A landscape with many peaks, sampled at points; each row gives a point and its height.
A climber steps from a point to the highest of its 2 nearest points, and stops where none of them is higher. Distance is the straight distance between rows; heights are no part of it.
gosev (h 4.06): | 157 | 167 |  94 | 171 | 163 | 172 | 142 | 183 | 151 | 150 | 105 | 178 | 150 | 167 |  84 |  97 |  91 | 147 | 176 | 134 |  79 |
medit (h 1.36): | 194 | 114 | 166 | 144 |  75 |  94 |  86 | 150 |  55 | 109 | 135 |  94 | 108 | 108 | 133 | 164 | 148 | 133 |  82 | 167 |  82 |
riz (h 1.18): | 122 | 137 | 131 |  92 | 132 |  77 | 164 | 130 | 137 | 178 |  58 | 193 | 116 | 114 |  98 | 133 | 111 | 148 | 123 | 171 | 153 |
Tiled (h 1.59): | 100 | 156 | 130 |  96 | 183 |  82 | 176 | 157 | 138 | 103 | 120 | 107 | 148 | 130 | 146 | 180 |  89 | 136 | 124 | 154 | 137 |
pigi (h 3.01): | 122 | 111 | 174 |  89 | 133 |  82 | 136 | 128 | 143 | 121 |  14 | 200 | 142 | 124 |  91 | 144 | 138 |  65 |  76 | 132 | 197 |
Pup (h 3.75): |  76 | 135 | 154 | 104 | 173 |  92 | 191 |  64 | 122 | 118 |  91 | 168 | 146 |  83 | 173 | 132 | 158 |  94 | 119 | 104 | 188 |
Vup (h 2.01): | 147 | 126 | 147 | 140 | 152 |  73 | 155 | 189 | 169 |  57 |  93 | 181 | 141 | 137 |  84 | 117 | 109 | 151 |  97 | 183 | 185 |
taz (h 2.90): |  57 | 177 | 116 | 135 |  77 | 138 | 153 | 156 | 140 | 149 | 139 | 138 | 136 | 160 | 158 | 139 | 131 | 157 | 151 | 100 |  65 |
fes (h 3.21): | 123 | 181 | 147 | 180 | 152 | 138 | 122 | 179 | 137 | 132 | 172 | 160 | 128 | 131 | 151 | 128 | 103 | 131 | 127 | 108 |  64 |
tal (h 1.67): |  76 | 110 | 135 |  77 | 183 |  94 | 175 | 148 | 136 |  88 |  91 |  84 | 184 | 148 | 123 | 154 | 105 | 110 | 123 | 118 | 157 |
zuta (h 2.44): | 123 | 147 | 139 | 118 |  97 | 105 |  99 | 104 | 165 | 192 | 117 | 176 | 142 |  75 |  81 | 128 |  88 | 128 | 136 | 102 | 136 |
ter (h 3.51): | 170 | 133 | 174 | 158 | 147 | 101 |  73 |  88 | 203 |  62 | 122 | 155 | 116 | 117 | 119 | 139 |  98 |  96 | 111 | 109 | 132 |
fira (h 2.87): | 103 | 191 |  78 | 120 | 180 | 156 | 163 | 185 | 133 | 185 | 167 | 162 | 124 | 151 | 146 | 155 | 165 | 126 | 181 | 112 | 116 |
Bav (h 2.04): | 164 | 125 |  64 | 174 |  89 | 199 | 120 | 201 |  91 | 121 | 206 | 145 | 118 | 192 |  97 | 108 | 186 | 182 | 169 | 121 |  83 |
nemud (h 2.78): | 172 | 127 | 151 | 150 |  93 | 180 | 115 | 170 | 130 | 157 | 141 |  64 | 102 | 153 | 155 | 188 | 136 | 124 | 146 | 151 |  56 |
Far (h 0.20): |  79 | 123 | 169 | 144 | 100 | 132 | 118 |  79 | 202 | 133 | 135 | 142 |  96 | 114 | 172 |  92 | 108 | 124 | 138 | 109 | 119 |
kenu (h 5.01): | 184 | 116 | 115 | 157 |  56 | 129 |  94 |  90 | 146 | 169 | 142 | 106 |  99 | 123 | 119 | 118 | 152 | 152 | 156 | 155 | 113 |
nukot (h 1.46): | 122 | 212 |  99 | 124 | 175 | 111 | 146 | 135 | 118 |  95 | 147 | 108 |  94 | 134 | 149 | 192 | 113 | 144 | 114 | 171 | 123 |
Kedo (h 1.76): | 161 | 137 |  73 | 180 |  87 | 175 | 167 | 133 | 139 |  73 | 167 |  78 | 108 | 140 |  92 | 142 | 133 | 194 | 157 | 181 | 118 |
Vuze (h 4.28): | 181 |  94 | 105 | 152 |  68 | 100 |  92 | 101 | 173 | 133 | 163 | 126 | 130 | 114 |  84 |  96 | 132 | 185 | 149 | 160 | 149 |
taleb (h 3.35): | 136 | 168 |  30 | 146 | 135 | 192 | 106 | 157 |  95 | 144 | 142 | 101 |  59 | 172 |  79 | 138 | 159 | 121 | 164 | 119 |  84 |
vini (h 2.81): | 170 |  50 | 168 | 138 |  55 |  66 |  75 | 133 | 129 | 106 |  91 |  89 | 138 | 127 |  61 | 133 | 154 | 116 |  92 | 141 | 148 |
zasim (h 3.57): |  91 | 100 | 166 |  85 | 148 |  74 | 187 | 102 | 136 | 155 |  85 | 186 | 176 |  84 | 123 | 145 | 145 | 107 | 110 | 102 | 198 |
podi (h 1.28): | 130 | 193 |  94 | 121 | 138 | 137 |  99 | 163 | 122 | 140 | 190 | 120 |  59 | 118 | 144 | 171 | 115 | 153 | 118 | 195 | 136 |
rig (h 2.26): | 115 | 104 | 131 | 109 | 161 | 178 |  94 |  57 | 120 | 151 | 159 | 123 | 131 |  75 | 158 |  67 | 107 | 115 | 132 | 110 | 195 |
Tida (h 5.31): |  69 |  71 | 158 | 163 |  97 |  85 | 125 | 143 | 182 |  99 | 104 | 101 | 127 | 132 |  85 | 100 | 151 |  91 | 109 |  73 | 146 |
fudiv (h 1.38): | 219 | 103 | 116 | 145 | 101 | 140 | 119 | 152 |  57 | 114 | 106 |  78 |  76 | 166 | 154 | 106 | 178 | 125 | 132 | 171 |  53 |
dulot (h 3.50): |  57 | 132 | 170 | 113 |  87 | 166 |  83 |  92 |  47 | 129 | 123 | 110 | 166 | 112 | 161 | 108 | 136 | 120 |  88 | 115 | 127 |
vif (h 2.71): | 105 | 109 | 137 | 145 |  51 | 129 | 137 | 148 | 122 | 152 | 152 | 114 | 156 | 149 | 143 | 107 | 142 | 161 | 136 |  97 |  59 |
Kelef (h 2.47): | 151 |  91 | 161 | 159 |  73 | 106 | 125 | 125 | 210 |  84 | 140 |  99 | 149 | 132 | 105 | 170 | 129 | 161 | 143 | 129 | 133 |
savim (h 3.94): |  98 | 131 | 133 | 121 | 110 |  88 | 100 | 102 |  96 | 108 | 112 | 116 | 141 | 126 |  93 | 106 | 126 | 109 |  98 | 109 | 116 |
Vaduv (h 3.02): | 111 |  97 | 196 | 125 | 139 |  81 |  96 | 141 | 184 |  68 | 126 | 166 | 122 | 125 | 133 | 106 | 106 | 103 |  81 | 109 | 151 |
Gafim (h 2.65): | 125 | 147 |  99 | 160 | 152 |  93 | 147 | 131 | 115 |  38 | 170 | 119 | 150 | 181 | 164 |  90 | 132 | 160 | 123 | 112 |  89 |
Sut (h 4.21): | 107 | 135 | 134 |  88 | 156 | 137 | 184 |  76 |  79 | 221 |  80 | 188 | 171 | 110 | 165 | 156 | 150 | 105 | 143 | 132 | 158 |
milit (h 3.79): | 158 | 125 |  60 | 147 | 127 | 174 | 100 | 145 |  97 | 157 | 175 |  68 |  36 | 156 | 127 | 144 | 201 | 108 | 152 | 134 |  83 |
kup (h 3.00): | 129 | 183 | 116 | 127 | 174 | 147 | 156 | 152 | 161 | 194 | 163 | 162 | 102 | 100 | 152 | 167 | 114 | 107 | 157 | 117 | 121 |
tok (h 3.18): | 126 |  96 | 157 |  87 |  78 | 172 | 103 | 121 | 132 | 196 | 196 |  91 | 157 |  94 | 178 | 170 | 125 | 130 | 130 | 124 | 152 |
vosat (h 3.96): | 161 | 154 |  48 | 166 |  66 | 157 | 130 | 138 |  70 | 109 | 139 |  99 | 125 | 156 |  59 | 184 | 154 | 168 | 155 | 112 |  86 |
Loguk (h 3.98): |  86 | 167 | 145 |  91 | 160 | 152 | 163 |  47 |  69 | 156 |  68 | 171 | 167 |  88 | 171 | 144 | 146 |  93 | 127 | 115 | 191 |
sadis (h 1.37): | 100 | 147 |  61 | 133 | 132 | 142 | 179 | 179 | 124 | 121 | 117 |  93 | 107 | 153 |  83 | 137 |  95 | 190 | 154 | 167 | 122 |
dep (h 4.30): | 113 | 148 | 121 | 106 | 166 |  78 | 132 | 111 |  85 | 114 |  82 | 171 | 177 | 131 | 108 |  97 | 119 | 106 | 109 | 122 | 116 |
gunif (h 1.29): | 101 | 162 |  94 | 103 | 136 | 115 | 169 | 157 | 126 | 167 |  96 | 153 | 121 | 139 | 110 | 119 |  99 | 169 | 143 | 172 | 128 |
gefa (h 0.73): | 129 | 115 | 133 | 151 |  51 | 121 | 140 | 112 | 128 |  91 | 103 |  78 |  73 | 165 | 154 | 130 | 174 | 144 | 136 | 140 |  64 |
kolo (h 4.32): | 186 | 138 | 109 | 146 | 192 | 144 | 167 | 150 | 136 | 200 |  85 | 195 | 170 | 146 | 102 | 134 | 105 | 125 | 173 | 129 | 108 |
diz (h 3.25): |  91 | 105 | 114 | 121 | 134 |  70 | 161 | 103 | 178 | 142 | 109 | 129 | 106 |  93 |  92 | 109 | 122 | 126 | 133 | 107 | 181 |
pez (h 2.98): | 129 |  91 | 122 | 149 | 135 |  62 | 127 | 114 | 232 |  71 | 141 | 129 |  99 | 121 | 110 | 101 | 134 | 127 | 125 | 115 | 198 |
tis (h 1.53): | 123 | 125 |  83 | 136 |  94 | 128 | 135 | 129 | 146 |  88 | 132 |  63 | 100 | 168 | 106 | 148 | 126 | 185 | 142 | 177 | 126 |
piv (h 1.54): | 168 | 174 | 118 | 123 | 215 | 159 | 117 | 138 | 160 | 125 | 148 | 171 | 100 | 159 | 181 | 107 |  84 | 117 | 145 | 176 | 125 |
bub (h 2.24): |  89 | 104 | 146 |  96 | 192 | 163 | 129 |  75 |  83 | 137 |  93 | 148 | 133 |  56 | 159 |  68 | 114 | 126 | 107 | 107 | 235 |
davez (h 1.94): | 165 | 169 |  73 | 176 | 134 | 168 | 167 | 131 | 155 |  64 | 165 | 123 | 164 | 138 |  88 | 136 | 104 | 181 | 168 | 170 | 147 |
buve (h 3.63): | 154 | 171 | 106 | 179 | 160 |  96 | 133 | 120 | 145 |  62 |  82 | 124 | 133 | 122 |  59 | 161 | 106 | 123 | 136 | 108 | 117 |
Duru (h 4.11): |  98 | 131 | 126 | 120 | 121 | 215 |  82 | 131 |  95 | 192 | 180 |  96 | 111 | 134 | 150 | 148 | 187 |  77 | 146 |  91 | 102 |
bezub (h 1.07): | 132 | 149 | 120 | 101 |  90 | 152 |  79 | 148 |  90 | 165 | 174 |  89 |  80 | 148 | 169 | 161 | 144 | 139 | 111 | 192 | 112 |
Tunos (h 3.73): | 129 | 196 |  81 | 121 | 136 | 154 |  92 | 105 |  83 | 159 | 111 | 168 | 155 | 149 | 105 |  99 | 142 |  88 | 149 |  92 | 103 |
zul (h 2.74): |  74 | 133 | 175 |  96 | 112 |  87 | 156 | 142 | 190 | 124 |  42 | 175 | 125 | 116 | 101 | 172 | 108 |  95 | 108 | 118 | 170 |
bofo (h 1.95): | 132 |  73 | 108 | 135 |  95 | 122 | 150 | 135 |  84 |  66 | 140 |  62 | 171 | 185 | 142 | 135 | 146 | 153 | 134 |  80 |  62 |
doraz (h 0.93): | 151 | 150 | 145 |  87 | 142 | 105 |  93 | 181 | 106 | 144 | 178 | 138 | 139 |  99 | 126 | 183 |  62 | 156 |  85 | 170 | 140 |
semef (h 1.55): | 123 | 165 |  49 | 124 | 150 | 155 | 133 | 124 | 121 |  91 | 141 | 122 |  93 | 199 | 142 |  73 | 123 | 169 | 154 | 167 | 105 |
rubo (h 2.49): | 123 | 115 | 112 |  84 | 212 | 102 | 145 | 120 |  94 | 140 | 156 | 105 | 152 |  90 | 145 | 118 |  98 | 112 | 107 | 122 | 170 |
seb (h 3.47): | 138 | 186 |  71 | 158 | 122 | 139 |  84 | 102 | 114 | 146 | 130 | 136 |  95 | 142 |  97 | 117 | 137 | 115 | 143 | 112 |  89 |
suzor (h 1.19): | 148 | 124 | 111 | 131 | 124 | 203 |  65 | 122 | 153 | 163 | 191 | 126 |  99 | 182 | 173 |  82 | 174 | 109 | 166 | 146 | 105 |
rilu (h 1.89): | 147 | 171 |  68 | 196 | 132 | 175 | 137 | 179 | 123 |  97 | 183 | 163 | 110 | 178 | 122 |  84 | 146 | 165 | 160 |  98 |  68 |
votem (h 4.00): | 149 | 173 |  91 | 109 | 166 | 110 | 148 | 117 |  51 | 157 |  83 | 193 | 186 | 158 | 126 | 128 | 147 | 107 | 129 | 129 | 100 |
Did (h 2.37): | 113 |  76 | 154 |  70 | 217 | 117 | 157 | 104 |  98 | 114 | 108 | 146 | 129 |  66 | 156 | 107 | 107 |  94 |  85 | 117 | 226 |
dud (h 1.08): | 177 | 116 | 157 | 126 |  85 |  98 |  83 | 141 | 115 | 110 | 180 | 105 | 130 | 102 | 130 | 188 | 109 | 160 |  87 | 172 | 132 |
Gemu (h 3.48): |  98 |  89 | 163 | 133 |  76 |  84 | 104 | 112 |  79 | 106 | 104 |  69 | 103 | 110 | 114 | 129 | 176 | 103 |  80 | 115 | 115 |
lum (h 2.61): | 119 | 158 |  73 | 106 | 179 |  94 | 121 | 131 |  51 | 127 | 189 | 103 | 127 | 122 | 140 | 123 | 134 | 123 | 101 | 132 | 128 |
rar (h 3.71): | 135 |  42 | 210 | 134 |  63 | 149 | 149 |  96 |  94 | 155 | 138 |  80 | 148 |  56 | 193 | 100 | 167 | 129 | 126 |  99 | 151 |
sos (h 3.06): |  77 | 152 | 167 | 121 | 131 | 126 | 152 | 162 | 154 | 151 | 136 | 160 | 162 | 129 | 162 | 119 |  92 | 142 | 134 | 106 |  89 |
fiviv (h 2.48): | 144 | 138 | 119 | 150 |  92 | 198 | 117 | 212 | 124 | 154 | 161 |  89 | 127 | 180 | 118 | 180 | 135 | 162 | 145 | 160 |  80 |
gete (h 3.23): | 125 | 139 | 111 | 162 | 139 | 105 | 119 | 137 | 133 |  12 |  90 |  83 | 118 | 176 |  75 | 153 | 121 | 133 | 109 | 134 | 107 |
Dumis (h 0.81): | 188 | 158 | 128 |  68 | 181 | 129 |  94 | 134 | 129 | 145 | 166 | 181 | 114 |  75 | 146 | 182 |  63 | 118 | 100 | 149 | 158 |
saf (h 2.21): | 168 | 160 |  73 | 149 | 134 | 179 | 119 | 155 | 114 |  99 | 196 |  80 | 161 | 187 | 140 | 207 | 160 | 147 | 158 | 112 |  94 |
Mosa (h 4.09): | 166 |  92 | 153 | 128 |  32 | 136 | 100 |  93 |  94 | 187 | 136 | 113 | 148 | 108 | 142 | 107 | 187 | 123 | 137 | 124 | 105 |
duv (h 1.82): | 121 |  49 | 152 | 123 |  98 | 102 | 124 | 154 | 106 |  97 | 127 |  58 | 191 | 154 | 103 | 134 | 136 | 137 | 115 | 102 |  98 |
fodiz (h 1.69): | 200 |  35 | 189 | 120 |  66 |  99 | 126 | 109 | 112 | 150 |  69 |  90 | 120 |  79 | 128 |  86 | 169 |  91 | 131 | 132 | 134 |
Gez (h 3.61): | 128 |  92 | 175 | 146 |  55 | 183 | 102 | 129 |  62 | 217 | 133 | 115 | 113 |  83 | 150 | 112 | 178 | 103 | 121 |  94 |  90 |
muken (h 2.33): |  96 | 137 | 177 | 122 | 126 | 119 | 101 | 105 | 108 | 171 |  84 | 197 | 133 |  53 | 103 |  85 |  90 | 100 |  99 |  79 | 141 |
lizom (h 2.22): | 198 |  34 | 161 | 126 |  70 |  88 | 135 | 166 | 111 | 111 |  59 |  65 | 115 | 134 |  92 | 107 | 162 | 130 | 129 | 160 | 108 |
Tagik (h 2.50): | 101 |  95 | 184 |  40 | 149 | 126 | 137 | 130 | 171 | 107 | 125 | 184 | 117 | 102 | 177 | 102 |  77 | 132 |  86 | 142 | 197 |
nukof (h 1.61): |  54 |  81 | 158 |  88 | 177 |  92 | 195 | 155 | 147 |  97 | 105 | 125 | 194 | 142 | 154 |  97 | 124 | 107 | 120 |  97 | 174 |
giteg (h 1.75): | 185 |  86 | 130 | 158 |  88 | 108 | 107 | 148 |  74 |  72 |  90 |  60 | 105 | 154 |  94 | 130 | 147 | 142 | 103 | 166 |  75 |
tage (h 2.52): | 126 | 105 | 162 |  88 | 116 | 101 | 111 | 131 | 188 | 167 | 106 | 166 | 100 |  60 |  81 | 155 |  60 | 130 | 101 | 114 | 159 |
Vor (h 4.10): |  75 | 113 | 138 | 121 | 119 | 133 | 125 |  98 |  94 | 130 | 140 |  45 |  94 | 101 | 158 | 148 | 133 | 110 | 103 | 109 | 118 |
leli (h 1.06): | 156 | 125 | 103 | 120 |  74 | 145 | 124 | 131 |  81 | 125 | 133 |  72 |  68 | 172 | 181 | 133 | 178 | 144 | 127 | 189 |  86 |
Mov (h 3.65): | 144 | 190 |  82 | 201 |  92 | 175 | 141 | 181 |  80 | 108 | 149 | 123 | 111 | 121 |  52 | 172 | 123 | 164 | 134 | 129 |  76 |
Zipir (h 1.74): | 140 | 199 |  62 | 178 | 157 | 143 | 166 | 121 | 149 |  90 | 131 | 163 | 100 | 174 | 131 |  95 | 139 | 153 | 169 | 135 |  98 |
mozu (h 1.70): | 155 | 136 | 154 | 166 | 173 |  51 | 195 | 176 | 119 |  70 |  66 | 203 | 107 | 135 | 110 | 149 | 153 | 141 |  88 | 186 | 154 |
susi (h 3.40): |  79 |  71 | 149 | 111 | 141 |  64 | 161 | 141 | 173 | 146 |  89 | 154 | 130 |  79 |  80 | 104 | 126 |  83 | 100 |  84 | 219 |
kupid (h 1.04): | 152 |  59 | 149 | 105 | 149 |  65 | 191 | 127 | 143 | 179 |  58 | 204 |  90 | 105 | 103 | 141 | 134 | 149 |  99 | 181 | 181 |
Fik (h 2.73): | 115 | 175 |  83 | 114 | 164 | 145 | 106 | 172 |  83 | 160 | 208 | 126 | 129 | 142 | 146 | 140 | 162 | 115 | 128 | 113 | 109 |
furav (h 2.25): | 162 | 117 | 150 |  60 | 194 |  94 | 149 | 129 | 185 |  93 | 110 | 177 |  98 | 113 | 152 | 154 |  81 | 127 |  95 | 171 | 196 |
Nof (h 2.20): | 162 | 110 |  83 | 146 | 102 | 164 | 117 | 185 |  86 | 143 | 225 | 118 | 114 | 184 | 159 | 102 | 207 | 158 | 154 | 130 |  76 |
danof (h 0.11): |  60 | 150 | 142 | 143 | 139 | 116 | 148 |  82 | 162 | 120 |  96 | 159 |  81 | 128 | 153 |  64 | 118 | 110 | 134 | 112 | 116 |
nogo (h 2.80): | 145 | 164 | 130 | 141 | 141 | 186 |  91 | 114 | 186 | 186 | 194 | 122 | 103 | 114 | 151 | 179 | 123 | 100 | 164 | 110 | 126 |
dite (h 2.30): | 132 | 162 | 106 | 132 |  76 | 171 | 109 | 157 | 155 | 183 | 155 | 118 | 136 | 146 | 101 | 173 | 129 | 166 | 166 | 155 | 113 |
gopo (h 0.71): | 162 | 161 | 124 | 101 | 174 | 118 |  96 |  65 | 139 | 151 | 146 | 171 | 100 |  42 | 128 | 151 |  89 |  87 | 110 | 105 | 176 |
gefus (h 0.43): | 118 |  91 | 160 | 167 |  77 | 124 | 112 | 103 | 186 |  96 | 113 | 108 |  83 | 163 | 155 |  80 | 142 | 140 | 135 | 148 |  88 |
rebo (h 2.02): | 132 | 130 | 137 |  89 | 169 | 110 | 140 | 100 | 197 | 108 |  83 | 171 |  86 | 142 | 140 | 108 |  80 | 127 | 138 | 179 | 176 |
senat (h 1.39): | 159 | 147 |  91 | 106 | 191 | 192 |  85 | 118 | 166 | 152 | 187 | 131 | 128 | 179 | 167 |  93 | 114 | 109 | 169 | 156 | 140 |
vonog (h 3.81): | 170 | 122 | 107 | 171 | 169 | 113 | 132 | 135 | 174 | 127 |  90 | 152 | 161 | 138 |  65 |  76 |  83 | 142 | 170 | 110 | 122 |
fabo (h 2.86): | 109 | 146 |  86 | 151 | 133 | 121 | 155 | 159 |  99 |  21 | 125 |  92 | 109 | 189 | 130 | 118 | 121 | 166 | 125 | 124 |  70 |
fof (h 2.69): | 121 | 138 | 126 | 143 | 110 | 112 | 151 | 117 | 240 | 123 | 142 | 133 | 134 | 122 | 113 | 147 |  91 | 183 | 170 | 142 | 156 |
Seve (h 2.39): | 133 | 121 | 104 | 128 | 152 | 141 | 101 |  96 | 154 | 176 | 181 | 134 | 113 |  95 | 137 |  78 | 112 | 118 | 141 | 111 | 154 |
dala (h 4.18): | 158 | 161 | 128 | 147 | 192 |  79 |  88 |  95 | 141 |  63 |  93 | 135 |  99 | 118 |  97 | 117 | 107 |  74 | 104 | 121 | 135 |
fum (h 4.65): | 138 |  92 | 142 | 119 | 189 | 141 | 184 | 122 | 115 | 197 |  46 | 184 | 159 | 148 | 132 | 101 | 106 | 106 | 152 | 122 | 104 |
gor (h 1.77): | 172 | 168 | 107 | 150 | 182 | 130 | 140 | 111 | 179 | 112 | 101 | 189 |  80 | 137 | 134 |  92 |  92 | 148 | 150 | 196 | 143 |
bopu (h 1.52): |  67 | 108 | 189 | 127 | 172 | 136 | 151 | 102 | 130 |  99 | 109 | 132 | 207 | 100 | 154 | 112 | 113 | 100 | 120 |  58 | 169 |
kug (h 4.24): | 117 |  19 | 206 | 144 |  93 | 141 | 119 | 111 | 122 | 128 | 102 |  55 | 147 |  77 | 129 | 129 | 150 |  96 | 111 |  71 | 161 |
Kis (h 4.49): |  77 | 116 | 118 | 118 |  97 | 183 | 128 | 115 |  87 | 167 | 160 |  56 |  94 | 133 | 186 | 136 | 166 | 110 | 137 | 109 |  97 |
vove (h 4.92): | 153 | 138 | 148 |  96 | 201 |  74 | 109 |  87 | 102 |  91 |  88 | 168 | 126 | 109 | 118 | 124 | 118 |  75 |  86 | 128 | 162 |
pulo (h 3.78): |  38 | 168 | 156 |  86 | 132 | 165 | 132 |  79 |  83 | 133 |  77 | 149 | 164 | 119 | 163 | 119 | 119 | 110 | 116 | 114 | 162 |
bib (h 2.79): | 120 | 115 | 123 | 108 |  98 | 213 |  64 |  85 |  93 | 166 | 128 | 109 | 167 | 155 | 138 |  75 | 136 |  92 | 133 | 117 | 116 |
Sudu (h 2.23): | 155 | 116 | 152 | 170 | 108 |  95 | 127 | 172 | 180 |  45 | 134 | 128 | 163 | 128 |  66 | 149 | 104 | 169 | 112 | 151 | 160 |
zop (h 3.87): |  84 | 193 | 110 |  94 | 127 | 192 |  86 | 120 |  95 | 197 | 136 | 142 | 150 | 143 | 113 | 158 | 162 |  79 | 151 | 100 | 119 |
Sof (h 2.51): | 107 | 130 | 107 | 108 | 139 | 173 |  98 | 101 | 104 | 144 | 156 | 149 | 162 | 159 | 168 |  16 | 123 | 125 | 135 | 129 | 132 |
fubo (h 4.73): |  82 |  50 | 172 | 151 |  61 | 117 | 125 |  94 | 160 | 143 | 105 |  87 | 141 |  97 | 104 |  95 | 149 | 114 | 130 |  70 | 130 |
gov (h 2.83): | 112 | 176 | 107 |  90 | 107 | 108 | 146 |  96 | 192 | 139 | 131 | 139 | 147 | 125 | 128 | 183 |  99 | 163 | 164 | 153 | 167 |
zam (h 3.34): | 159 | 103 | 165 | 105 | 141 |  73 | 157 |  99 | 139 | 160 |  37 | 210 | 172 |  97 |  82 | 175 | 131 |  92 | 108 | 112 | 174 |
sebug (h 2.56): | 155 |  99 | 151 | 146 | 149 | 157 |  92 | 119 | 152 | 163 | 177 |  98 |  96 |  83 | 151 | 132 |  89 | 107 | 122 | 106 | 126 |
rodev (h 2.99): | 123 | 129 | 130 |  86 |  82 | 117 | 100 |  83 | 157 | 155 | 173 | 115 | 155 | 101 | 143 | 179 | 119 | 149 | 137 | 139 | 169 |
fabiv (h 2.34): | 111 | 148 |  98 |  98 | 186 | 136 | 160 | 103 |  97 | 155 | 127 | 177 | 164 | 152 | 175 |  48 | 140 | 117 | 149 | 127 | 140 |
Losi (h 2.72): | 101 |  86 | 203 |  89 | 140 | 139 |  98 | 113 | 159 |  77 | 145 | 144 | 130 |  98 | 169 | 113 |  91 | 110 |  77 | 111 | 185 |
Popi (h 3.76): | 156 | 117 | 119 | 145 | 124 | 105 |  95 | 133 | 162 | 108 | 133 | 154 | 155 | 150 |  95 |  57 |  97 | 161 | 141 | 155 | 131 |
Govom (h 1.73): | 104 |  99 | 123 | 128 | 145 |  82 | 162 | 174 | 144 |  76 | 118 |  81 | 193 | 154 |  83 | 149 | 112 | 136 | 131 |  88 | 119 |
dipaz (h 3.15): | 125 |  88 | 162 |  94 |  72 | 162 |  65 |  61 |  68 | 126 |  99 |  81 | 178 | 127 | 121 | 115 | 146 | 101 | 110 | 134 | 133 |
Gefo (h 4.48): | 194 | 122 |  69 | 168 |  79 | 152 | 126 | 149 |  78 | 150 | 148 |  70 |  89 | 140 | 104 | 173 | 187 | 144 | 153 | 128 |  82 |
vot (h 2.62): |  78 | 101 | 191 | 102 |  81 |  98 | 121 | 148 | 207 | 134 | 102 | 140 | 122 |  93 | 100 | 171 |  96 | 125 | 107 | 108 | 174 |
lalo (h 3.22): | 154 | 107 | 169 | 158 |  75 | 175 | 114 | 137 |  98 | 166 | 123 |  84 | 120 | 129 | 166 | 145 | 152 |  88 | 135 |  82 |  40 |
turu (h 3.37): |  73 |  88 | 181 | 124 |  69 | 142 | 124 | 115 | 111 | 175 | 182 | 112 | 149 |  59 | 176 | 111 | 134 | 150 | 106 | 101 | 156 |
kosos (h 1.47): | 124 | 163 | 135 | 141 | 181 |  54 | 212 | 151 | 128 |  93 |  94 | 160 | 116 | 121 | 134 | 184 | 145 | 143 | 110 | 158 | 135 |
zedob (h 0.01): |  75 | 107 | 169 | 128 | 196 | 121 | 170 |  96 | 126 | 136 |  54 | 176 | 107 | 111 | 155 |  45 | 118 |  86 | 109 | 116 | 148 |
kib (h 2.41): | 163 | 133 |  91 | 160 | 115 | 131 | 119 | 136 |  95 |  91 | 219 | 112 | 142 | 180 | 184 | 103 | 175 | 162 | 128 | 132 |  80 |
Zasuz (h 2.07): | 135 | 133 | 109 | 133 | 142 | 144 | 126 | 146 |  94 | 104 | 168 |  76 | 171 | 168 | 154 | 158 | 115 | 128 | 130 |  87 |  66 |
Lifaz (h 3.77): |  40 | 135 | 157 | 119 | 145 |  94 | 151 |  95 | 134 |  92 | 121 | 105 | 109 |  97 | 161 | 143 | 135 |  94 | 101 |  90 | 154 |
Dasof (h 2.08): | 169 | 186 |  60 | 148 | 146 | 177 | 144 | 154 | 138 | 112 | 173 | 119 | 182 | 166 |  95 | 171 | 131 | 159 | 173 | 142 | 121 |
zisiv (h 3.41): | 147 | 186 | 117 | 186 | 138 | 140 | 120 | 204 |  98 | 131 | 148 | 142 | 113 | 113 |  90 | 145 | 101 | 145 | 120 | 129 |  70 |

Where does a climber stop that starts at each point below?
Zipir | vove
Sudu | Tida
rebo | vove
riz | saf

Call two points neighbours if one is among the 2 nearest of the other. Go from one point of each pair to the other, from neighbour to neighbour, staying as high as possible. Name the lowest point that can't be avoided.
fum and kenu | Popi
dep and Kis | Tunos
kenu and Kis | Pup
Gefo and kenu | taleb
